A landscape with many valleys, sampled at points; each row gives a point and its height.
From any point a ball rolls to the lowest of the 2 points nearest to it. It stops when none of these is lower. Distance is the straight distance between rows; heights are no part of it.
tosa: [134  75 147 139 193 108  72  77 125 172 138 108 130 105  98 144  98 112
 149 149 118 117 104 178]  (h 223)
gar: [142  85 145 182 152 139 174  91 124 136 138  85 145 148 117 129 141 119
 122  97 133 128 164 112]  (h 293)
rigal: [138  93 108 144 131 138  90  95 132 125 162 146 132 163 117  81 161 180
 143 122 110  71 117 118]  (h 654)
sig: [157 183  80 123 139 124  94  90 104  36 143 118  90 134 153 150 158 140
 133 100  76 157 141 133]  (h 514)
Zumo: [ 91 138 181 117 111 111 147  84  84 165 143 122 122 118 138 109 182 114
 131  87 155  74 139  86]  (h 443)
pedul: [108 109 113 144 132 111 106  56  95 150  99 134 142 100 136 150 159  88
 110 102 143 183 132 109]  (h 417)
tud: [146 124 120  96 116 130 110 122 171  84 147 126 151 158 149 130  96 176
 167 165 117 136 145 114]  (h 718)
Segu: [145  73 118 128 135 123  91  93 135 117 129 120 150 185 150 125 130 137
 132 169 184 144 119  76]  (h 697)
nefem: [110  91 111 117 144  95  97 110 216 112 107 124 121 114 141 160  63 137
 137 141 137 161 138 167]  (h 174)
geno: [157 140 109 149 107 155 181 193 157  97 124 130 136 134 118 114 130 147
 118 112  95 139 176 140]  (h 255)
duka: [140 163 113 116 137 100  45  91  89  50 139 150  61 116 154 143 154 110
 132 104  86 132 113 132]  (h 472)
Foza: [164 149 165 182 139 157 132 143  44 145 148 109 162 149 108 112 166 102
 113 126 121 119 143 121]  (h 632)
Gep: [117 117 127 121 159 118  79 101 126 184 144 126 163 132  97 125  79 107
 138 186 147 125  79 186]  (h 165)
tiru: [ 54 162 158 139 150 116 120 158 117 116 138 128 120 116 124 146  97  99
  98 147 133 134  88 151]  (h 355)
zakar: [162 120 162  91 120 138 151 164 123 111 145  92  88 142 141 128 165 154
 129 118 160  79 170  77]  (h 604)
sanug: [116 117 150 190 184 147 166 103  99 108 117 107 134  95 101 106 107 120
 137 120  57 162 131 127]  (h 361)
fodo: [193 104  56 148  95 174 145 122 118 144  97 143 153 137  97 119 184 121
 106 118 130 183 145 111]  (h 315)
ligu: [111 137 187 115 108  86 112  66 125 141 116 138 132  96 168 144 116 128
 156 118 122 112 167 120]  (h 493)
Volab: [153 127 141  75 147 130  84 109 122 128 170  91 103 137 140 175 156 164
 142 136 139  52 122 144]  (h 533)
daduv: [ 52 161 137 127 113 119 141 102 153 121 153 160 177 132 139  87  80 168
 171 142  79  81 104 140]  (h 457)
lubit: [158 104 135 160 109 115 127  55 157 154 159 102 201 175 152 144 106 152
 157 114 150 101 167 152]  (h 419)
Pifam: [162 147 122  68 152 113  38  89  96 142 149 111 105  92 133 183 156 133
 149 125 109  84 134 175]  (h 430)
Rorop: [106 113 110 153 115 133 171 182 178 102  97 146  97 112 119 109 122 136
 108  90 101 140 145 126]  (h 209)
veku: [154 104 147  84 140 134  87 152 148  97 173 103  82 166 147 156 157 187
 137 142 123  10 111 133]  (h 581)
Rulu: [137 163 103 169  94 129 165 126 122 134 126 170 215 173 157 115 148 127
 135 108 119 142 174 120]  (h 342)
fubod: [117 100 159 150 115  91 102 135 106 209 103 148 117 134 132 122 159  57
  98 106 182 107 115 145]  (h 291)
fuvo: [ 95 175 135  85 122 125 123 165  83 102 120 160  53 108 124  79 178 122
 113 109 111 104  94  86]  (h 561)
vola: [191 140 119  78 114 165 186 182 128 163 109  84 115 107 104 149 115  97
 116 149 184 175 138 116]  (h 290)
kib: [140 169 111  86 103 121  86 126 131 102 157 132 149 164 164 163 126 146
 129 151 157 138 136 120]  (h 727)
zop: [104 175 107  80 102 100 115 108 140 133 133 142 140 116 155 154 145 125
 115 120 157 151 139 128]  (h 741)
gutes: [116 109 180 169 106 101 108 115  84 176 114 156 137 145 135  95 167  86
 113 113 152 106 133 104]  (h 364)
likoz: [127  77  97 182 167 158 142 158 119  50 129 104  98 173 117 145 134 145
  88 159 127 169  94  94]  (h 410)
moti: [ 51 179 142  92 121 120 136 141 104 120 144 169 122 116 130  69 133 128
 134 149 107 105  84 101]  (h 507)
Turus: [ 67 160 108 114 105 121 139  82 167 100 179 138 146 155 145 108 114 202
 151 115 106  56  89 134]  (h 432)
lolo: [ 78 198  73 109 122 117 108 126 130 102 146 151 132 116 128 143 147 127
 100 100 112 145 111 172]  (h 761)
dazo: [185 125  97 123 118 155 106 176 124 141 100 139  87  88  85 119 160 141
 113 111 101 136 135 158]  (h 425)
Nid: [149 111 135 119 111 117 152 189 204 155 137 119  89 125 120 128 118 155
 136  86 117  57 169 198]  (h 575)
fusur: [206 153 138  99 103 125 117 137  98 146 105 127 137 106 140 144 145 128
 138 135 135 165 180 108]  (h 359)
Nolo: [ 95 187 132 120 116 131 135  93 124  98 205 100 137 147 132 132 130 194
 141 113  96  52  98 154]  (h 388)
Malu: [150 101  64 120 121 169 168 105 127 123 112 145 166 150 126 101 171 132
 129 125 129 175 127  66]  (h 264)
duno: [156 104 114 130 108 150 136 126 113 203  61 157 104  68  84 107 108  76
 129 142 131 181  87 131]  (h 496)
zit: [113 107 131 140  88 105 192 200 205 124  75 154  99 109 147 123  80 114
 113  86 149 155 154 129]  (h 159)
Nis: [ 62 128 145  99 137  81 132 136 179 145 114 128  76  69 135 142 100 130
 121  98 143 108 123 156]  (h 263)
Gav: [118 124 115  97 119 115  98  92 106 168  71 167 120  67 114 125 133  90
 123 136 128 185 102 112]  (h 468)
nima: [ 58 153 140 176 152 124 130 132 122  81 175 123 111 143 119 119 131 161
 111 111  92  69  98 157]  (h 308)
pef: [228 118  86 130  95 165 123 161 121 135  97 151 107 116  96  91 177 154
 131 116  88 156 161 117]  (h 373)
Bubar: [ 93 112 144 117 156  99 117 130 185 118 147  97 109 126 131 155  77 155
 133 136 136  98 121 168]  (h 204)
fav: [119 126 166 120  85  80 114 182 130 176  77 173  85 117 152 135 140  84
  99 111 185 122 135 122]  (h 184)
Dimo: [151 144  97 130 113 150 118 143 140 154 124 157 182 124  88  87  81 131
 152 172  90 155 118 171]  (h 150)
dom: [ 50 143 148 107 136  96 112 143 145 166 116 151 107  93 118 121  95  97
 119 124 144 112  89 163]  (h 316)
teku: [115 126 108 188 176 152 125 113  83  75 114 140 110  97 100 103 143 124
 120 118  42 162 102 129]  (h 384)
zak: [141 156 131 107 132 117 113 176 120 139 120 126  86  82 112 141 146 128
 112  98 112 118 148 164]  (h 486)
luni: [104 135  68 143 114 154 125 163 135  80 129 167 175 188 140 137 130 121
 104 164 135 175  86 111]  (h 435)
kip: [110 117 157 122 101 104 133 190 152 141  74 159  95 102 148 136  89  93
 103 126 159 164 124 118]  (h 110)
viz: [118  89 129 137 104  93 132 118 188 144  90 147 164 142 155 142  64  96
 137 149 156 184 134 135]  (h 153)
Tosaz: [194  48 144 125 151 157 114 185 134 146  95 104  80 118 106 142 105  90
 117 146 157 139 110 122]  (h 528)
Vimem: [133 113  90 115  87 121 153 114 163 172 103 162 195 157 140 126 109 102
 138 157 173 184 125 110]  (h 176)
zamip: [ 63 189 179 107 117 113 117 100  96 120 156 160 149 121 149  95  97 137
 163 143  89  89  98 126]  (h 479)
revot: [148 150 110 146 131 117  90  90 114  73 165  98 115 140 156 177 161 161
 122  89 102 121 159 152]  (h 553)
gazit: [174 127 137 134 114 130  88 142 121 181 118 144 175 136  99 118  69  88
 149 192 133 156 107 188]  (h 129)
gatag: [149  51 164 120 178 130  93 135 127 127 106 105  81 120 115 128 114 116
 140 151 150 118 117 109]  (h 543)
kotof: [131  97 106 205 148 139 176  76 113 165 147  87 180 159 108 131 154  97
 110  97 158 159 133 141]  (h 243)
zuk: [149 160 122 101 137 149 142 157 153 145 144 114 156 103  82 103  72 149
 164 174 102 133 130 186]  (h 166)
nov: [144  83 173 103 188 156 130 121 110  98 121  92  88 100 113 110 104 140
 153 160 122 142 110  68]  (h 559)
bege: [ 93 118 102  94 135 121 148 103 161  68 132 130 159 160 182 148  99 148
 149 161 144 168 124  70]  (h 713)
rumil: [156 160 133 125 115 115 125 221 159 162 125 128 100 108 108 142 121 134
 119 112 109  81 160 223]  (h 544)
pip: [139 114 138  92 109 120 166 143 181 152 130 105 103 121 127 124 143 151
 137  89 165  86 163 128]  (h 603)
zef: [138 122 112 151 155 132  72 108  93  79 107 145  70  80 112 116 139 121
 126 104  53 154 103 140]  (h 416)
Tomiz: [184  47 126 147 120 172 132 159 123 201  70 139  76 104  75 107 103  74
 116 141 140 151  82 138]  (h 512)
gada: [139 129 145  94 128 157 171 189 149 161 131 122 123 110  84  71  88 131
 150 179 130 119 104 125]  (h 188)
fabol: [121 175 132 133 136 151 153 145  82 107 155 105 147 140 118 113 158 132
 115 128 130 125 127 105]  (h 600)
Mifet: [145 128  91  87  94 144 168 104 124 153  82 187 195 138 147 103 138 117
 162 156 141 179 130  56]  (h 213)
dup: [ 89 103 124 187 176 142 147 125  88  59 122 125 136 166 144 145 130 113
  98 159 114 184  90  80]  (h 397)
Defit: [158 104 140 115 127 155 114 168 140 114 172 120  99 165 116  88 158 190
 154 124 108  26 123 123]  (h 619)
Tubop: [140 167 133 104 108 145 218 200 140 147 112  96 116 105 118 141 123 102
 106 117 168 159 150 113]  (h 254)
ton: [ 67 143 158 148 122 110 143 103 106 138 157 109 122 142 139 144 175 118
  97  81 166  74 125 120]  (h 332)
foga: [133 140 170 103 150 159 147 157  99 103 153  86 108 131 115 119 126 144
 135 149 143 104 133  90]  (h 577)
kagu: [131  97 104 147 135 134 151 108 140  80 143 108 157 205 164 140 143 156
 120 155 174 140 136  60]  (h 706)
pego: [102  96 149 179 168 130 176  84 114  91 126 109 116 120 139 125 142 131
 128  99  99 145 153  83]  (h 331)
Gez: [ 70 146 123 157 155 134 139 136  99  81 125 126 134 121 138 163 108  93
  94 144 121 181  99 115]  (h 380)
batun: [143 133 111 184  98 152 186 142 150 134 134 146 187 159 121  83 134 144
 147 104  91 115 181 140]  (h 297)
bila: [185 139 164  83 124 123 132 167 130 153 104 100 115  94 136 163  83 103
 139 157 163 169 157 130]  (h 317)
Kaze: [178 153 168 103  99  92  98  85  87 172 101 129 137  92 155 151 160 120
 148 113 141 130 193 118]  (h 429)
kotat: [135 135 153 118 183 108  61  85 100 156 147 104 121  80 116 172 102 126
 144 138  99 106 132 202]  (h 300)
Nomo: [128 122 128 180 114 125 140  68 122 144 146 134 220 192 165 118 121 126
 138 124 146 110 149 106]  (h 390)
tabiv: [154  82 109 115 134 129  91  70 138 156 141 125 133 150 131 111 154 158
 146 131 153  98 124 106]  (h 679)
lirut: [ 49 145 162 155 132  95 114 106 123 105 175 113 104 151 148 174 142 140
  97  99 139  49  95 157]  (h 186)
gev: [111 168 129  78 106 145 200 209 150 139 111 141 112 109 106  93 102 129
 130 151 143 133 113 103]  (h 207)
pov: [103 146  80 181 133 128 154  80  95 129 125 125 178 140 134 155 185  95
  95  91 130 178 143 123]  (h 334)
kise: [139 130  69 137 137 163 143 159 148  72 141 107 154 171 120 155 121 137
  94 167 146 184 107 124]  (h 423)
puve: [117 145 151 151 122 110 111  87 125 119 145 119 138 119 152 155 121 137
 137 100 101 108 175 155]  (h 525)

Where does a ball stop that starts at each point below?
Nid -> viz
moti -> lirut
lubit -> kip
likoz -> viz
luni -> viz
duka -> kotof
gatag -> kotof
bege -> gazit

Two balls start at each pair of points below. Name the first point that both come to, or write none.
zop, ligu -> gazit
kise, sig -> none
Volab, revot -> none
